Each scene shows the same named points in several views. A view is turned or mirrored, shifted and resized as a whole, has a little noise and may leave points out.
In the rows, 100 means zero.

Scene 1
View 1
k691: [146, 74, 88, 112, 70, 79, 101, 96, 94, 118, 124, 98, 80, 111, 108, 105, 87, 91, 101, 117, 79, 122, 118, 83, 74]
k361: [130, 83, 107, 116, 95, 86, 124, 94, 104, 126, 138, 127, 96, 121, 122, 93, 93, 82, 98, 118, 106, 116, 105, 101, 64]
k459: [140, 80, 106, 114, 106, 95, 126, 85, 106, 123, 144, 124, 88, 121, 125, 90, 92, 82, 92, 117, 88, 124, 105, 96, 71]
k608: [127, 87, 96, 110, 72, 69, 110, 108, 96, 127, 119, 117, 93, 114, 108, 103, 88, 94, 106, 119, 114, 111, 108, 99, 75]
k777: [125, 96, 121, 106, 95, 84, 134, 109, 112, 134, 134, 138, 104, 136, 121, 91, 90, 104, 100, 126, 117, 106, 91, 108, 92]
k175: [145, 56, 121, 127, 59, 97, 101, 121, 91, 132, 143, 82, 129, 130, 103, 95, 109, 97, 107, 129, 73, 69, 128, 84, 91]
k352: [149, 83, 115, 106, 95, 99, 128, 96, 114, 123, 141, 117, 90, 139, 116, 92, 91, 112, 92, 129, 71, 112, 98, 89, 107]
k629: [132, 66, 149, 133, 111, 115, 138, 103, 108, 141, 167, 127, 135, 142, 130, 70, 114, 74, 96, 124, 91, 82, 108, 104, 70]
k746: [145, 81, 101, 108, 65, 84, 110, 113, 105, 120, 126, 99, 92, 130, 102, 106, 88, 115, 100, 128, 80, 101, 107, 84, 108]
k651: [116, 141, 83, 74, 72, 46, 130, 118, 123, 119, 87, 152, 57, 139, 100, 123, 55, 154, 100, 134, 143, 136, 60, 112, 139]
k538: [141, 87, 93, 100, 90, 83, 123, 91, 108, 118, 125, 122, 74, 124, 114, 102, 79, 102, 91, 122, 85, 131, 99, 89, 91]
k760: [142, 91, 111, 102, 98, 94, 134, 98, 115, 121, 134, 128, 86, 138, 117, 93, 86, 108, 90, 128, 86, 120, 91, 94, 105]
View 2
k629: [85, 172, 50, 141, 128, 139, 34, 95, 47, 14, 60, 101, 69, 76, 145, 126, 60, 117, 55, 48, 83, 99, 194, 48, 77]
k746: [131, 133, 120, 80, 117, 77, 43, 135, 95, 129, 72, 71, 74, 100, 111, 93, 107, 132, 115, 93, 88, 89, 110, 47, 110]
k608: [107, 133, 85, 90, 166, 62, 55, 100, 84, 100, 56, 58, 85, 100, 96, 100, 120, 167, 89, 83, 47, 114, 108, 45, 143]
k459: [99, 123, 84, 119, 143, 86, 57, 76, 68, 60, 69, 42, 96, 99, 100, 107, 111, 103, 65, 81, 66, 73, 155, 80, 138]
k538: [117, 126, 122, 106, 144, 64, 60, 87, 79, 106, 80, 44, 95, 99, 87, 96, 131, 98, 90, 92, 70, 73, 125, 76, 130]
k651: [122, 178, 226, 95, 216, 5, 101, 61, 78, 197, 120, 58, 81, 59, 58, 83, 202, 125, 117, 94, 14, 141, 51, 56, 83]
k691: [122, 101, 75, 75, 129, 68, 47, 115, 97, 102, 56, 38, 92, 120, 95, 97, 113, 144, 99, 101, 74, 74, 116, 60, 167]
k760: [109, 151, 130, 120, 140, 75, 58, 85, 70, 98, 95, 65, 83, 79, 100, 100, 127, 81, 84, 81, 75, 82, 138, 75, 94]
k352: [116, 135, 111, 105, 124, 82, 48, 106, 78, 96, 80, 60, 82, 96, 103, 105, 108, 97, 88, 87, 84, 73, 136, 69, 110]
View 3
k629: [108, 110, 61, 122, 130, 136, 89, 96, 133, 113, 24, 81, 105, 98, 53, 114, 138, 72, 81, 124, 100, 126, 136, 75, 146]
k777: [74, 96, 86, 142, 95, 119, 90, 97, 112, 72, 65, 106, 84, 103, 67, 103, 116, 80, 114, 77, 115, 105, 108, 83, 123]
k746: [84, 69, 105, 145, 144, 94, 120, 89, 132, 83, 75, 109, 71, 84, 105, 116, 102, 139, 123, 91, 115, 114, 106, 80, 112]
k175: [123, 85, 86, 118, 179, 89, 127, 79, 139, 93, 49, 104, 82, 80, 106, 135, 141, 133, 90, 115, 110, 127, 116, 74, 123]
k760: [60, 75, 93, 157, 106, 127, 93, 98, 128, 93, 66, 98, 84, 96, 76, 96, 87, 110, 124, 93, 112, 114, 113, 86, 123]
k361: [102, 112, 77, 140, 90, 143, 113, 111, 118, 110, 60, 106, 68, 94, 76, 123, 113, 91, 129, 116, 109, 104, 138, 65, 113]
k459: [85, 99, 86, 149, 97, 143, 113, 110, 125, 117, 61, 103, 69, 90, 81, 117, 97, 104, 132, 118, 104, 110, 136, 70, 115]
k651: [11, 58, 125, 174, 64, 81, 87, 96, 89, 18, 119, 129, 65, 109, 94, 78, 75, 96, 156, 16, 135, 75, 62, 100, 95]
k538: [66, 79, 101, 161, 100, 127, 111, 101, 124, 98, 79, 109, 63, 90, 89, 109, 83, 122, 141, 98, 114, 102, 117, 79, 105]
k352: [67, 70, 96, 157, 126, 122, 96, 90, 138, 101, 62, 96, 82, 88, 82, 98, 84, 124, 119, 103, 111, 121, 116, 83, 128]
View 4
k691: [95, 89, 109, 77, 113, 108, 107, 145, 140, 114, 101, 81, 77, 114, 123, 108, 111, 91, 89, 154, 81, 77, 106, 79, 107]
k175: [76, 96, 112, 97, 90, 135, 125, 135, 116, 114, 101, 84, 109, 99, 114, 85, 125, 76, 140, 100, 83, 33, 85, 104, 127]
k629: [65, 108, 126, 80, 40, 122, 119, 63, 112, 106, 116, 76, 93, 68, 100, 103, 125, 56, 144, 84, 87, 83, 148, 94, 127]
k760: [81, 106, 101, 92, 114, 101, 110, 89, 107, 129, 115, 89, 68, 91, 88, 131, 123, 68, 114, 147, 84, 120, 111, 83, 118]
k608: [116, 105, 98, 94, 93, 99, 107, 128, 114, 113, 92, 96, 79, 94, 119, 99, 101, 95, 91, 156, 88, 92, 114, 99, 111]
k538: [90, 99, 102, 88, 119, 97, 105, 111, 118, 126, 111, 88, 63, 103, 102, 127, 118, 79, 93, 162, 80, 112, 112, 77, 108]
k361: [99, 103, 111, 80, 72, 98, 107, 98, 119, 110, 106, 85, 77, 86, 113, 109, 107, 82, 98, 142, 85, 103, 139, 88, 109]
k777: [101, 118, 98, 104, 83, 100, 114, 83, 91, 119, 100, 102, 77, 71, 96, 111, 109, 74, 113, 140, 95, 119, 123, 104, 122]
k352: [70, 99, 104, 90, 121, 112, 113, 95, 112, 129, 118, 88, 73, 98, 89, 132, 128, 67, 123, 137, 81, 106, 102, 83, 122]
k459: [83, 96, 119, 71, 84, 99, 105, 95, 131, 115, 114, 79, 70, 97, 109, 124, 115, 78, 99, 142, 84, 106, 141, 74, 107]
k651: [141, 130, 56, 137, 156, 73, 106, 105, 56, 148, 94, 141, 53, 78, 81, 126, 95, 92, 76, 217, 101, 176, 83, 115, 116]
k746: [87, 100, 94, 101, 127, 113, 116, 133, 108, 129, 110, 98, 85, 103, 103, 108, 121, 78, 114, 142, 85, 79, 80, 95, 123]

Which points are out of place in each view (at most two, in the order of its rows)? Write none if all are in place.
view 1 -> none
view 2 -> k352
view 3 -> k361
view 4 -> none
